Points on a hilly landscape, in no order, each with its height.
From any point a climber steps to the highest of the 2 points nearest to it. It stops when none of these is higher. Distance is the straight distance between rows; heights are no part of it.
j_819: [155  58 128 116 128 117 106 118 108 153 107  86 108 112 115 171 102 132
  97 122 114  95 140 161 171  62 102 180 116 136 107 104 144 110 120 119
 100  96 118 145 128  63 132 142 111 145 179 167 107 127 156 109 113 163]  height 120
j_219: [129 165 190 124 110  76 135 102 187  92 135 104 154 116  76 113 103  69
 162 134  98  96 165 127 122 147 135 109 108  78 142 123 143 149 138 122
 123  95  64 185 102 125 180 125 149 109 178 148 141 175 107 159  95 169]  height 610
j_383: [ 87 172 111 157 149 133 136 183  52 152 125 116  99 102 176 142 167 146
 186 123 170 128 123 109 117 128 124 112 190 188 127 109 113 122 119 140
 101 107 191  85 177 123 134  66 110 124  91 100 164  74 167 105 114  13]  height 510
j_562: [ 76 163  95 120 107 133 141 107 114 114 170 178 170 120 169 139 148 138
 129 110 166 183 132 107  95 154 187 115  77 165 181 134 147 161 127 108
 149 102 157 123 161 176  88 137 152  99 115  82 169 135 120  67 146 114]  height 248
j_486: [ 99 137 144 159 130 111 136 104 137 127 133  97 154 115 110 110 123 137
 155 115 166 149 130 102 138 146 118 101 181 143 123 166 138 115 142 150
 126 109 120 133 141 134 119 109 153 114 113 144 181 180 147 100 108  72]  height 213
j_451: [139 118 115 156 116 117 114 100 146 122 107 109 139 105 143 165 130 147
 132  93 123 174 142 127 136  97  96 147 153 132  91 144 143  81 114 130
 118 138 135 117 138 131 130 132 153 135 130 145 146 132 129 125 111 105]  height 182
j_6: [135 157 206 141 136  25 172  95 181 148  60  79 153 118 108 207 137  97
 111 158 103  69 146 149 150 126  84 123 152  63 119 143 154 111 160 158
 139  87 106 168 126 117 141  98 170 131 195 147 165 172 185 169 149 126]  height 421
j_547: [ 80 146 178 127 103 104 141 124 170 123 164  81 160 146 125 130 156  68
 158 156 147 111 124 105 130 119 128 100 113 144 168 146  97 151 122 128
  96 145 153 139 136 168 153 140 106 108 138 116 168 147 166 163 129 141]  height 48
j_40: [146 102 124 139 109  93 173 110 117 138 109 136 152 151 171 168 189 160
 109 126  85 140 121 151 126 119 127 138 137 119  98 173 147 123 143 144
 173 147 150  97 140 154 100  67 134 157 151 120 172 111 193 114 184  99]  height 508
j_318: [140  97 133 151  74 128 153 101 127 130 133 111 113 146 122 112 142 189
 143 128  59 125 127 160 122 101 127 119 172 113 104 174 159 105  96 124
 205  99 106 149 125 142 129 113 133 125 158 143 109 156 147 106 141 162]  height 316
j_873: [ 81 174 120 174 133 161 128 202  67 135 143 137  88  91 174 153 133 161
 177 122 171 115 109 126 126 110 123 111 182 190 148  96  75  98 111 132
 105  92 166 114 132 126 128 134 128  72  65 121 135  97 129  75  82  29]  height 587
j_909: [ 94 134 137 148 143 138 123 153 103 131 142 100 116 105 140 141 109 120
 132 136  82  68 114 153 155  72 121 134 127 108 127  86  99  97 136 113
 111 103 153 148 155  93 137 142 110 112 118 124 118 130  98 144  83 177]  height 379
j_332: [154 115 121 123 160 141  91  96 141 122 136  89 148 133 120  43 130 114
 144 120 137 150 137  82 108 168 132 109 119 109 121 148 141 158 150 154
 135 160 130  99 155 128 150 121 117 165 112 117 124 136 114 135 128 125]  height 417
j_143: [138 136 146 146  83 137 156  87 194 109 143 123 173 131 135 154 157 129
  91 150  91 154 120 122 106 112 116 105 102 127 136 145  88  89 128  81
 164 143  76 121  86 178 131 155 137 138 133 124 136 175 118 139 128 172]  height 314
j_82: [125 138 165 141 147  75 163 112 175 116  88  46 146 107  95 154 112 117
 159 101 142 117 151 102 147 162  92  94 165  93 100 137 163 126 178 141
 127 195  90 142 154  98 149  88 169 142 156 153 176 120 194 183 168  60]  height 135
j_934: [204  38 121 116 138 102 120 121 128 140  87  58  94 144 118 165 135 146
 111 101 101 103 117 137 145  77  95 217 105 109  76 133 163 130 157 142
 125  96 131  97 150  77 129 106 106 166 185 177 127 110 154 123 145 148]  height 106
j_761: [163  90  89 126 198 134  87 146  82 146  80 100 106 125 180 180 110 139
  89 115 179 112 117 155 132 121  86 182 154 155  77  82 143 108 163 173
  96  64 167  82 191 127  88 108 142 157 113 135 146 103 118 141 112 104]  height 290
j_702: [155 158  72 142 138 163 145 171  81 124 164 212 103 157 131 129 131 136
 120 118 153 176 141 101 115 167 170 115 132 125 146 119 141 149  94 113
 126 183 126  78 116 136 118 128 105 157 115 101  92  85  95 112 136 111]  height 145
j_57: [107 131 172  83 135  99 105 143 165 142 169  91 150 143 126  80 122  89
 155 125 194 134 126  83 102 149 149 108  98 186 162 144  95 176 146 154
  85 184 169 109 129 171 145 134 120 124 112 125 137 109 153 148 133  97]  height 23
j_663: [124  96 145 161 112 110 137 103 165 112 138  83 154 135  96 110 137 152
 162 136  87 123 126 135 146 112 126 114 181 141 121 185 134 113 127 140
 166  88  91 152  96 148 135 104 127 106 136 154 155 193 124 114  94 150]  height 256
j_193: [ 87 147 150 127 192  77 153 138 117 182 116 134 147 112 182 183 168 140
 107 161 181 115 104 135 142 116 108 121 178 172 106  97  86 130 149 148
 112 115 168 113 146 129  80  76 140 108 109 145 188 134 140 113 120  35]  height 428
j_769: [ 63 167 135 138 141 104 131 116 112 135 115 121 124  76  56 134  86  94
 156 134 131 109 168 148 145 168 118  98 176  75 133 108 125 128 100  95
 124 131 130 169 177 126 104 124 163  95 116 156 171 166  98 148 106 112]  height 207
j_370: [ 89 144 155 125 115 132 137 121 140 120 149 121 154 168 186 119 133 111
 119 161 103  69  95 144 112  75 123 114 102 133 135 125  72 139 143 153
 118  71 149 149 119 191 115 140 128  93 113 103 126 164 117 132 130 193]  height 214
j_177: [ 60 151 142 125 142 146 156 143  87 137 106 133 116 143 191 123 132 141
 128 131 136  75 110 132 114  96 142  99 156 126 118 134  67 132 142 159
 128 112 159 143 140 160 106 129 149  76  80 113 133 150 107 126 134 140]  height 255
j_453: [ 94 111 134  90 187  94 101 186  99 171 147 140 141 132 184 163 160 150
 142 129 190 109  97 124 130 127 123 117 148 219 141  70  55 154 149 158
  98 108 173 102 159 103 108 101 152 116  94 126 124 115 113 125  84  63]  height 389
j_292: [136 154 113 117 105 135 155 147  80 148 120 193 126 125 105 139  86 138
 103 111 126 129 150 155 153 132 137 146 102 102 142  87 145 147  84  92
 105 154  94 144 117  76  98 119 154 141 128 149  74 111 124 115 132 139]  height 296
j_301: [154  79  74 124 167 162  86 210  86 164 169 150  79 142 153 104 155 175
 120 143 175 139  67  95 123 125 129 117 165 208 128  91  62 102 117 128
 144 115 152  72 111 118 110 152  89 135 114 128  41  50  70 105  93 106]  height 196
j_583: [129  88 141 145 110 123 128 118 119 142 116 111 132 153 171 120 188 168
 151 141  74 119  99 144 122 101 134 140 155 144 119 175 132 108 123 141
 159 104 173 106 150 151 104  87  81 134 140 115 135 109 181 105 149 159]  height 410
j_869: [112 148  86 101 133 153 112 132 140 114 148 241 136 193 161  98 119 139
  97 148 148 155 111 131  89 148 211 136  81 112 196 151 141 155 120 118
 149 115 168 118 114 155  86 141 124  96 106  90 119 116  77  98 143 164]  height 164
j_857: [164  86 140  85 108 163 105 122 152 101 137 172 127 165 126  76 130 106
  79 142 135  89 141 147 113 121 112 156  84 105 125 111 113 152 132 131
  99 154  72 179 101 129 155 146 134 138 148 113  85 133 114 165 158 172]  height 121
j_115: [143  78 120  93 135 141 103 134 126 133 115 120 123 180 152 141 123 128
  90 126 140  64 109 146 123 108  98 168 110 119 100 114 117 152 135 182
 104 128 115 155 141 143 116 142 138 132 145 129 116 130 113 164 134 182]  height 139
j_531: [160 157 119 102 153 127 100 174 113 119 158 140  86 155  80  54 125 120
 169 126 179 143 108  74 113 188 182 131  91 158 186 141 133 173 106 145
 102 155 156  56  83 117 154 132  78 156  84 148  85  89 119  93 113  96]  height 190
j_194: [107 144 117 129 114 161  98 104 177 100 147 209 137 146 154 128 128 137
  84 158 105 181 119 146 117 135 196 125  87 150 191 138 140  94 108  64
 174  81 170 130 114 156 101 191  95  97 110  94 118 119 106  59 152 162]  height 122
j_319: [140 161  96  72 162 131 117 131 142 133 104 186 106 173 134 141  69  95
  97 122 136 166 142 128 110 158 130 136  69  88 126 109 154 164 140 148
  99 182 126 126 105 136 131 152 172 133 122 114  95  92  52 195 131 165]  height 672
j_791: [124 187 193 136 121  49 165  98 175 130 112  95 178 104  73 183 103  65
 131 127 118 105 168 142 143 146 110  82 125  83 160 112 147 120 144 117
 109 105  69 184 133 138 124 130 179 125 185 147 152 193 145 163 127 126]  height 494
j_325: [179  93 135 132 104 206 138 105 134 113 106 142  64 128  94 124 144 144
 103 131 110 138 144 120 139 137  99 122 141  65  99 160 104  93 109 106
 144 202  78 138 120 123 124 154 146 135 122 124 111 110 121 179 145 141]  height 265
j_600: [145 118 109 134 175  81 114 159  84 154  86  86 101 126 153 158 114 147
 131 127 143  98  98 156 148 102  96 187 145 137  94 110 164 124 142 172
 115  69 191 105 156 104 122  86 105 125 134 168 146 100 149 118 102 104]  height 268
j_809: [105 124 142 134  94 134 116 138 138 114 138 104 108 121 128 103 109 125
 145 178  31  74  97 154 159  68 119 133 110 113 141 107 107  88 120  79
 133  80 115 152  90  93 187 151  61  98 155  99  89 128 108 156 108 219]  height 321
j_513: [ 61 167 124 135 110 103 176 161  59 155 138 159 163 128 151 123 150 154
 181  85 164  94 109 123 103 143 160 127 143 137 160 137 143 189 110 154
 129  94 177 135 176 153 107  87 120  82 114 129 165 133 157  88 151  93]  height 198
j_818: [137 147 112 115 127 121 119  93 159 110 137 115 152 118 105  70 144  96
 133 131 147 189 157  66  91 188 154 107  88 103 133 157 138 157 149 119
 161 236 125  96 122 147 150 144 126 152 104  84 156 110 119 162 152 105]  height 473
j_839: [121 112 148 113 151  78 121 136 128 153 124  69 154  96  83  95  99 112
 178 122  97  75 131 137 140 139 127 131 147 107 116 107 152 179 143 128
 134  99  95 194 143  80 155  75 119 135 184 167 131 180 155 138 102 143]  height 436
j_498: [137 150 106 145 141 152  84 108 171  91 116 130 136 123 145 109 113 140
 131 148 126 219 112 106 131 126 140 123  93 132 155 136 136  69 137 119
 132 109 127  92  86 143 155 170 125 120  91 140 127 151  89  68  86 102]  height 427
j_73: [ 88 151 115  78 146  92 131 151  95 157 176 150 159 123 162 171 146 124
 149  97 195 145 107 117 120 158 151  92 117 205 156  85 108 168 120 154
  96 154 157 108 183 152 111 114 159 116 120 107 158 113 124 127 128  56]  height 350
j_784: [111 156 108 113 156 129 130 117 116 133 117 165 154  98 146 199 104  98
  98 101 169 188 163 145 120 139 119 121 103 148 126  84 143 132 113 114
  83 195 124 137 158 141 111 153 209 142 118 133 144 105 114 146 134  85]  height 541
j_725: [148 123 119  90 178 137  60 147 136 119 157  97 116  97 131  85 105  70
 140 150 167 132 132 106 125 158 145 126  79 138 149  83 127 140 153 136
  92 133 137 126 184 112 140 149  85 149 118 119 111 122 119 121 105 128]  height 360
j_66: [116 138 161 140 126  68 170  97 154 134 127  64 159  91  90 181 163 132
 164 130  92 140 138 116 156 127 109 103 171 116 107 139 139 112 144 109
 150 154 106 134 144 122 157  88 136 159 173 145 178 162 186 161 123 109]  height 117
j_302: [ 89 168 176 156 128  68 143 127 170 137 146  77 178 103 123 163 172  77
 175 152 112 125 104 104 150 117 114  97 150 154 161 120 107 116 147 103
 112 108 144 138 143 129 153 100  81 128 160 120 192 184 191 130  89 116]  height 83
j_365: [ 98 141 126 112 100 103 149 153 116 131 171 179 151 102 114 158 117 125
 101 139 113 124 120 157 171 112 147 117  77 137 174  94 117 122  88  65
 106 174 113 174  76 101 141 138 139 112 139 139 104 137 126 114 111 144]  height 329
j_388: [141 110 146 109 136  81 122 140 120 124  91  54 101 107  89 136  97 119
 166 155  66  47 146 160 159  87 106 162 151  87  98 116 152 142 171 156
 152  63  64 168 122  74 161  78 110 129 197 147 146 146 165 162 114 178]  height 492
j_787: [116 129 147 126  90 166 118 115 166 117 151 121 100 148 145 107 128 133
 112 197  42  91  80 140 129  94  96 119  96 132 113 124  70  64 108  97
 159  92 146 142  89 167 150 197  69  99 133 105  69 131  92 174 117 214]  height 263
j_805: [104 139 146 140  82 147 141 105 166 111 146 160 141 162 154 110 123 145
 107 156  54 113  79 153 116  87 133 104  83 147 154 122 112  82  94  80
 174  77 120 133  74 157 143 177  95 107 113 100  51 151  96  96 142 216]  height 204
j_44: [182 131  85 113 151 160  96 155 115 101 126 142  79 129  69  49  97 104
 136 145 117 139 151 103 123 163 157 144 112  86 134 117 165 143 120 106
 137 147 110 117 103  68 144 107  58 144 133 145 101 139 111 115 125 139]  height 252
j_65: [ 83 174 116 137 140  83 141 101 136 140 133 131 183  86 170 208 162 118
  97 118 162 163 134 138 125 103 112 103 103 177 136 100  98 106 138 103
 100 143 128 133 134 161 110 140 175 123 120 122 169 150 103 124 105  93]  height 467
j_116: [157 156  75 119 128 189 131 137  99 116 148 226 101 137 136 186 141 105
  99 125 154 209 176 137 101 170 180 141 127 143 149 105 169 127  95  96
 115 160 146 111 149 123  94 156 139 144 104  83 130  74 119 106 150  82]  height 124
j_92: [ 95 130 168 140 134 113 130 147 126 134 107  86 121 107 138 157 125 117
 154 181  59  66 108 156 158  77 110 120 161  93 111  96 109 100 164 131
 138  70 125 165 138  80 135  98  84 112 162 122 141 167 168 136 102 165]  height 433
j_863: [143  89 115 149  44 157 161 105 147 108 153 163 176 141 156 135 181 163
 103 103 101 176 116 134 127 120 133 117 116 163 138 146 142 119 122 106
 181 148  96 124 124 135 109 151 106 144 152  94  99 118 189  83 204 137]  height 63
j_101: [161  79 156 114  94 109  98  77 166 132  97  84 122 122  71 165  91 105
 111  80 119 123 169 156 150  88 104 182 113 108 126 124 167 119 127 151
 118  85  95 149 158  93 148 155 147 134 206 165 113 162 133 122 123 170]  height 141
j_469: [144 104  99 140  91 191 114  96 144 112 146 204 125 139 141 152 159 122
  77 134 130 212 147 136 111 137 155 128 110 123 135 145 144 108 112 102
 147 160 117 135 140 144  98 185 138 146 136  97 141 119 155 108 183 118]  height 97
j_553: [115 150 192 141 132 108 155 104 119 147  80 119 135 102 129 217 130 119
 110 170  83  81 131 173 170  98  98 121 156  58 100 113 113 100 155 139
 132  90 109 140 158 113 124 103 156 135 150 129 151 161 179 148 140 158]  height 383
j_507: [106 125 147 142 120  89 110 103 117 125  93  98 128 117  65 149  57  98
 137 121 116  97 166 182 162 109 104 151 129  81 120 110 160 109 131 168
 113  50 112 182 164 103 125 134 146 123 165 164 126 157 107 137  87 172]  height 166
j_213: [165  83 121 103 123 184 123 119 158 121 132 165  76 168  77  87 163 114
  97 159 142 156 128 117 107 155 136 138 126  97 124 171 113 111 105 124
 137 202 152 129 107 145 127 171  70 132 136 125 111  95 115 169 145 146]  height 294
j_475: [165 153 113  85 148 144 106 165 134 127 160 178 117 164 121  82 126  93
 126 133 166 148 138  82  96 195 184 118  97 128 171 116 137 196 136 141
 103 204 116 104 100 113 134 124 119 159 103 125 104  92 117 111 155  89]  height 167
j_763: [166  69 132 113 103 133 128 138 120 129 154  91 150 161 148  89 167 124
 154 109 130  90 126  88 124 134 120 149 135 142 117 125 154 182 140 156
 124 177 135 132 135 106 143  99  92 164 165 118 112  96 212 144 171 120]  height 328
j_61: [139  77 112 116 136 152 101 158 128 122 152 113  84 143  64  54 150 144
 128 146 169 130 114 128 126 133 148 144 139 142 114 177  74 137 105 120
 123 152 180 119 103 140 127 150  57 127 109 147 118 121 107 149  99 143]  height 335
j_868: [ 97 149 119 157 122 131 160  99 162 128 134 106 172 102 143 126 172 143
  88 134 165 178 122 110 107 117 129  72 114 176 127 148  56 119 163 103
 149 160  96 107 103 175 104 150 158 113  94 106 179 164 114 125 141 125]  height 390
j_820: [ 94 152 108 136 105 161 159 147  74 128 158 205 149 157 145  99 130 139
 121  98 156 118 131 110  95 166 197 130 114 127 177 165 137 196 113 144
 142 135 154 136 149 159  91 127 132  94 100 113 132 127 109  95 149 123]  height 199
j_877: [177  92 151 125 134 127 113  98 164 107 112  75 148 155 173  62 155 132
 147 110 156  93 127  77 104 132  89 146 106 139  93 147 138 175 184 191
 130 154 112 112 121 131 163  83 133 163 127 114 131 108 148 159 177 115]  height 368
j_564: [171  93  79 134 131 177 105 170 108 170 152 190  94 163 156  96 118 181
  91 124 122 150  81 126 131 104 127 124 137 154 106  93 115  88 102  97
 157 126 140 107 102 110 101 173  90 136 132 128  33 104  80 106 115 138]  height 221
j_800: [144 181  87 124 164 119 137 110 108 134 121 147 123 113 106 144  82  94
 124  80 173 175 189 104  99 188 149 125 128 115 140 129 166 174 115 121
  89 178 167 102 131 167 114 127 195 156  97 132 141  93 102 151 147  91]  height 599
j_504: [156 123 175 146  73 133 140  72 209 102 116 124 139 128 111 155 128 130
 105 140  41 128 113 153 139 100  95 120 105 114 132 160 125  66 121 103
 155  77  76 156  67 148 156 175 134 112 153 136 121 181 109 137 110 199]  height 249
j_881: [110 137 102 130  90 151 140 122 144 119 141 198 138 184 165 148 105 175
  97 127 103 181  91 158 121  92 148 130  63 161 147 134 167  92 110  98
 146 105 140 110  90 165 124 192 128 101 109  89  77 109  89  79 150 164]  height 151
j_998: [ 69 128 108 103 138 116 110 139 109 142 175 154 184 144 190 122 172 148
 132 108 183 166 100  74  90 157 153  97 128 192 172 130 113 187 118 166
 143  99 188 101 175 177  87 119 160 128 110  84 152 105 133 100 141  96]  height 304
j_397: [143 142 158 162  88 157 161  84 155  78  78 121 133 150 135 132 126 126
 157 111  94 139 147 134 128 105  87 123 152  63  93 182 164 110 170 168
 134 110  66 125 122 141 151 139 188 114 137 116 149 150 156 163 167 155]  height 59
j_25: [143 150 131  87 134 127 100  98 136 134  94 169 107 144  98 144  70  83
  78 150 108 123 168 164 133 117 143 167  49  64 139  94 158 119 127 108
 113 138 123 145 145 102 156 177 150 139 132 117  87 122  70 150 122 189]  height 596
j_687: [107 136 137 116 156  80 105 122 135 152 155  85 141  71  61 104  84  96
 192 101 122 146 157 119 136 191 152 104 158 131 131 112 185 166 118 111
 139 112 107 175 170 103 128  93 129 123 175 161 140 180 149 108  97  84]  height 377
j_399: [135  88 106 137 111 173 146 154  78 125 143 166 120 170 196 126 155 156
 136 120 125 123  91 124 121 123 150 124 161 156 130 139 118 123 117 149
 132 118 142 102 146 142  80 115  98 133 116 105  80  97 153 103 153 137]  height 333
j_334: [130 129 101 115 145 141  80 177 112 116 149 122 111 104  87  38 125 137
 155 141 136 152 102  92 140 146 166 119  99 151 187 121 136 128 105 100
 132 127 125 114  72  82 164 120  70 127 104 154 106 126 116  66  93 103]  height 220
j_431: [159 139 187 118  82 123 117  78 200  91 158 139 133 124  31 134 125  82
 154 159  46 123 164 150 126 142 139 130 116  80 155 143 160 128 141 103
 173  81  46 178  89 128 200 117 127 132 199 115 130 174  88 153  90 187]  height 480
j_308: [115 156 108 144 155 108 158 163  81 155  80 137 106 109 195 207 161 155
 134 133 182 122 130 145 124 137 103 122 204 179  88  94 109 104 135 141
 107 120 162  97 155 116  92  74 153 130  88 119 179  78 170 109 140   9]  height 463
j_852: [ 91 135 113 154 132 161  97 168  93 121 157 136 122 116 169  99 136 158
 159 133 122 131  77 134 132  89 136 123 120 178 150 113 108  84  97 100
 138  58 188 105 136 144 126 144  78  87  97 121  89 119  97  76 100 138]  height 387
j_827: [105 154 122 121  86 127 176 135 123 115 149 144 207 102 164  99 163 144
 116 127 131 115 141 116 116 159 150 107  87 138 147 118 129 199 140 129
 153 164  73 151 137 134 122  98 144 131 132 111 137 159 167 109 176 136]  height 230
j_428: [126  90 166 137 171  91 135  85 163 142  81  43 118  95  88 121 118 127
 136 102 159  94 135 105 137 162  82 122 202 104  66 151 125 132 155 151
 136 156 117 129 149 114 138  98 149 145 127 180 175 158 129 194 130 107]  height 148
j_615: [163 167  99 116 161 119 130  77 149 124 125 109 112 118  97  91 121 109
 118  90 168 194 177  72  70 218 173 124 120 119 133 194 175 206 129 136
 137 207 155  91 102 152 125 152 173 162  86 111 180  85 115 136 177  80]  height 531
j_762: [114 137 160 149  93 115 140  65 147 130  91 131 124 113  80 175  81 149
 124 128  62 122 152 191 148 103 112 128 142  79 116 152 141  67 109 137
 170  31 102 151 125 130 143 168 174 113 145 149 108 167  93 128  86 195]  height 197
j_413: [137  89 147 108  99 133 109 143 154 107 134 130 135 188 171 127 128 116
 109 160 105  42  99 169 116  78 103 182  79 166 123 120 103 128 148 158
 122  69 129 137  98 162 151 136  88 113 146 122  85 121 115 145 139 221]  height 168
j_586: [123 102 115 133 133 144 107 133 154 146 135 141 123 136 171 155 146 171
 102 116 125 166  91 129 118  92  93 138 134 190 108 120  69  52  98 126
 142 157 170  90  68 167 135 178 115 117 101 147  96 101  60 130  81 111]  height 426
j_393: [155  86  89 137 103 151 107 136  98 139 144 144  95 144 119 107  81 158
  80 133  73 120  99 181 140  72 139 152  96 138 111  97 136  75 105 107
 154  63 127 116 124 103 125 188  94 119 119 127  53 121  88  96 110 183]  height 254
j_642: [142 119 122 124 124 152 148 113 106 121 115 118 103  99  69 106 120 134
  99 132 143 129 159 140 117 167 130 100 175  78 113 165  84 123 106 114
 140 196  92 137 123 134 104 130 153 138  85 149 161 154 112 154 122 109]  height 245
j_766: [160 136 126 136 118 179 181 102 142 104 102 127 109 139  98 130 126 102
  94  95 170 179 196 103 107 182 126 130 111  79 115 171 165 174 160 138
 108 192  92 146 113 139 109 148 197 148 106 114 170 106 146 179 193 117]  height 87
j_78: [106 124 118 114 136 130 137 149 112 138 160 164 117 120 112 148 143 155
 108 140 153 148 126 145 146 113 135 123 120 179 137 112  78 107  95  83
 111 200 134 126  90 142 127 147 123 117 101 142 114 104  84 133  99  99]  height 373
j_160: [103 142 130 131 152  84 142 171  80 161 116 106 147 111 140 114 151 150
 175 128 126  97  90 134 138 123 145 152 153 140 138 139 163 159 113 156
 128  76 173 118 133 109 128  55  91 125 130 150 139 150 176  85 121  89]  height 237
j_960: [110 108 102 136 136 160  73 141 154 124 163 122 129 140 135  73 112 138
 117 166  97 129  73 155 137  90 139 145  69 156 149  91  97  93 124  94
 145  48 159 126 122 108 128 177  54  99 123 104  81 125  68  89  67 201]  height 305
j_250: [ 82 166 131 125 160 102 124 145  93 144 119 124  96  83  59 119  96 112
 128 128 176 114 145 129 128 171 123 108 188 128 119 118  81 132  91 100
  93 174 145 138 153 127 109 117 144 130  77 147 162 121 104 152 118  69]  height 226
j_145: [131 119 106 136 151 155  64 104 190 147 142 142 113 118 142  98 156 135
 102 135 160 201 110  98 109 139 137 118 119 162 131 147  93  70 112 107
 138 125 172 106  98 183 118 180 114 130  91 122 131 131  77  94  79 121]  height 515
j_871: [133 132 117 162 118 130 107 111 146 109 138 135 143  91 119 142 105 132
 129 127  83 182 122 161 154  96 141 143 110 138 140 120 143  43  91  84
 136  87 150 134  89 114 147 172 125  98 120 139 125 140  69  83  52 138]  height 437
j_708: [136  81 120 114 163 153 115 232  73 166 147 143 108 149 170 124 158 177
 147 142 139  81  85 108 130 104 136 109 162 195 131  92  39 152 134 138
 110 140 120  89 105  84 112  93  99 129 108 128  66  81 127 131 110 124]  height 177
j_647: [160 115 143 159 114 131 135 139 121  95 112  66  93 152 101 115 121 114
 175  85 131 106 145 100 164 107 102 136 178 104 107 176 153 128 153 157
  86 130 102 126 101 102 150 114 104 118 129 157 139 127 175 145 131 107]  height 443
j_706: [169 111 155 120 152  93 166 142 121 131  60 105  82 121 105 151 116 152
 139 155  55  71 145 150 159 107  82 157 165  37  73 155 170 140 156 151
 152 106  89 133 109  79 131  46 125 153 172 151 140 110 195 162 155 140]  height 538
j_462: [118 156 114  87 146 145 148 134 157 121 133 190 158 147 150 196 105 114
  65 111 163 202 149 127 118 127 130 126  56 124 134 109 120 152 160 130
 101 189  96 142  99 167 122 154 215 139 112  94 135 116  98 152 159 140]  height 603
j_688: [165 100 143 127 111 131 165 136 116 101  94  64  83 159 128 115 151 134
 166 142 100  63 119 144 149  84  76 152 150  84  87 178 116 129 144 146
 133 136 111 124  88 115 167  83 114 129 153 144 133 108 171 183 152 157]  height 491
j_134: [121 116 161 141  52 140 165 127 138 110 153 126 182 124 157  67 178 126
 162 128 106  75 141 106 117 145 133 139 145 136 137 147 135 169 133 155
 156 143 102 153 134 119 143  89  97 136 147 103 140 137 210 121 200 133]  height 277
j_542: [143 100 137 152 120 161 107 159 114  96 143 103  92 149 112  89 110 120
 149 116 166 121 112  99 143 130 133 133 140 150 144 159 131 121 117 158
  77 122 156 104 112 129 129 152  73 122 121 148 119 128 148 109 117 116]  height 388
j_682: [126 135 111 134 137 121 162 123  98 141 118 154 180  99 161 141 160 156
 110 118 119 143 134 137 136 126 132 116 137 121 109 104 135 139 136 108
 161 169  88 126 169 105 115  77 164 163 128 115 131 135 160 123 178 108]  height 200
j_354: [175 132  82 108 140 159 127 154  79 129 119 171  94 149  96  87  70 119
 109 115 125  99 140 113 122 151 123 150 103  84 113  93 160 164 104 106
  98 148  85 131 128  88 119 110 116 151 135 130  77 132  84 156 134 160]  height 274
j_335: [105 181  89 168 115 176 121 168  77 110 143 155  98 101 141 107 132 156
 169 117 163 147 122 101 108 141 161 109 142 152 169 137 131 104 101  97
 127 107 165  95 130 152 131 131 100  94  67 109 125 101 109  67 101  83]  height 486
j_588: [159 152 130 163  95 155 174 116 109  98 104 109 132 142 159 123 127 134
 146  84 131 137 150  97 131 141 108 106 141  89  89 165 152 147 159 161
 116 179 104  97 127 134 142 119 171 155 117  96 152 101 166 182 179 117]  height 75
j_3: [153 118 142 103  99 158 151  88 168  98 145 155 137 135 113 102 146 108
  83 129 138 105 157 125 106 168 115 136  98  70 129 145 130 171 136 136
 133 180  94 177 116 163 135 135 174 151 136 103 154 145 148 164 175 149]  height 103
j_149: [ 94 117 134 128 129 194 113 162  99 126 159 164 111 163 189 111 137 140
 143 126 166 115 113  88 106 128 154  84 168 176 131 140  58 138 159 167
 116 137 139 111 135 151  96 145 137 109  72  79 115  94 135 121 153 126]  height 291
j_356: [ 68 157 134 151 153  60 124 162 106 168  98  98 114  79  68 105  62 118
 175 123 159  84 144 132 144 147 105 132 180 114 124  88 133 143 120 151
 101  86 148 155 149  86 110 117 126  95 105 192 155 169 107 119  70  92]  height 185
j_938: [158 126 123 120 125 115 108  90 163 105 111 165 118 124  83 150  86 100
 103 133 100 169 149 165 143 103 146 161  95  97 125 125 170  81 105  88
 125 131 127 140 106 105 151 170 120 131 143 153 116 136  91 113  97 154]  height 521
j_152: [135 108  99 128 176 156  59 129 101 139 129  93 117 112 153 138 128  97
 110 124 182 146 134 128 122 127 114 144 134 166 113  81 128 108 136 144
  80 113 152 116 186  95 120 157 130 139 119 126 131 109 107 114  86 109]  height 319
j_124: [157 108 131 139 165 124 110  75 143 139  71  85 116 104 118 145 135 152
 106  80 142 149 146 117 128 137  65 137 152  99  42 148 151 112 130 147
 131 163 124 103 157 138 136 109 171 156 133 165 135 110  98 186 130 121]  height 161
j_813: [168 120 143 129 124  81 191 112 107 138  81 123 126 124 124 173 153 155
 119 132  74  91 143 151 151 133 103 168 166  68  94 170 183 157 142 139
 173 133 115 119 147 108 114  53 167 169 175 136 156  99 213 128 200 108]  height 585
j_489: [144 147 106 124 149 106 107 131  99 157 134  98 134  76 103 122  73  92
 169  82 140 140 146 127 134 159 140 123 112 133 137  82 177 161  94 111
  91 146 139 140 170  96 133 120 147 147 159 162 105 119 148 101 125  81]  height 327

Call two points neighbours if one is among the 2 nearest of the other. Go from one point of each pair to the other, from neighbour to neighbour, staying as high as possible. Name the lowest point that can't be avoided.
j_800 / j_145 => j_498
j_319 / j_873 => j_513
j_319 / j_800 => j_784
j_92 / j_219 => j_553

Where does a climber stop that starts at each point below?
j_250 => j_813
j_869 => j_873
j_702 => j_145
j_588 => j_813
j_547 => j_813
j_819 => j_319
j_160 => j_800
j_827 => j_800
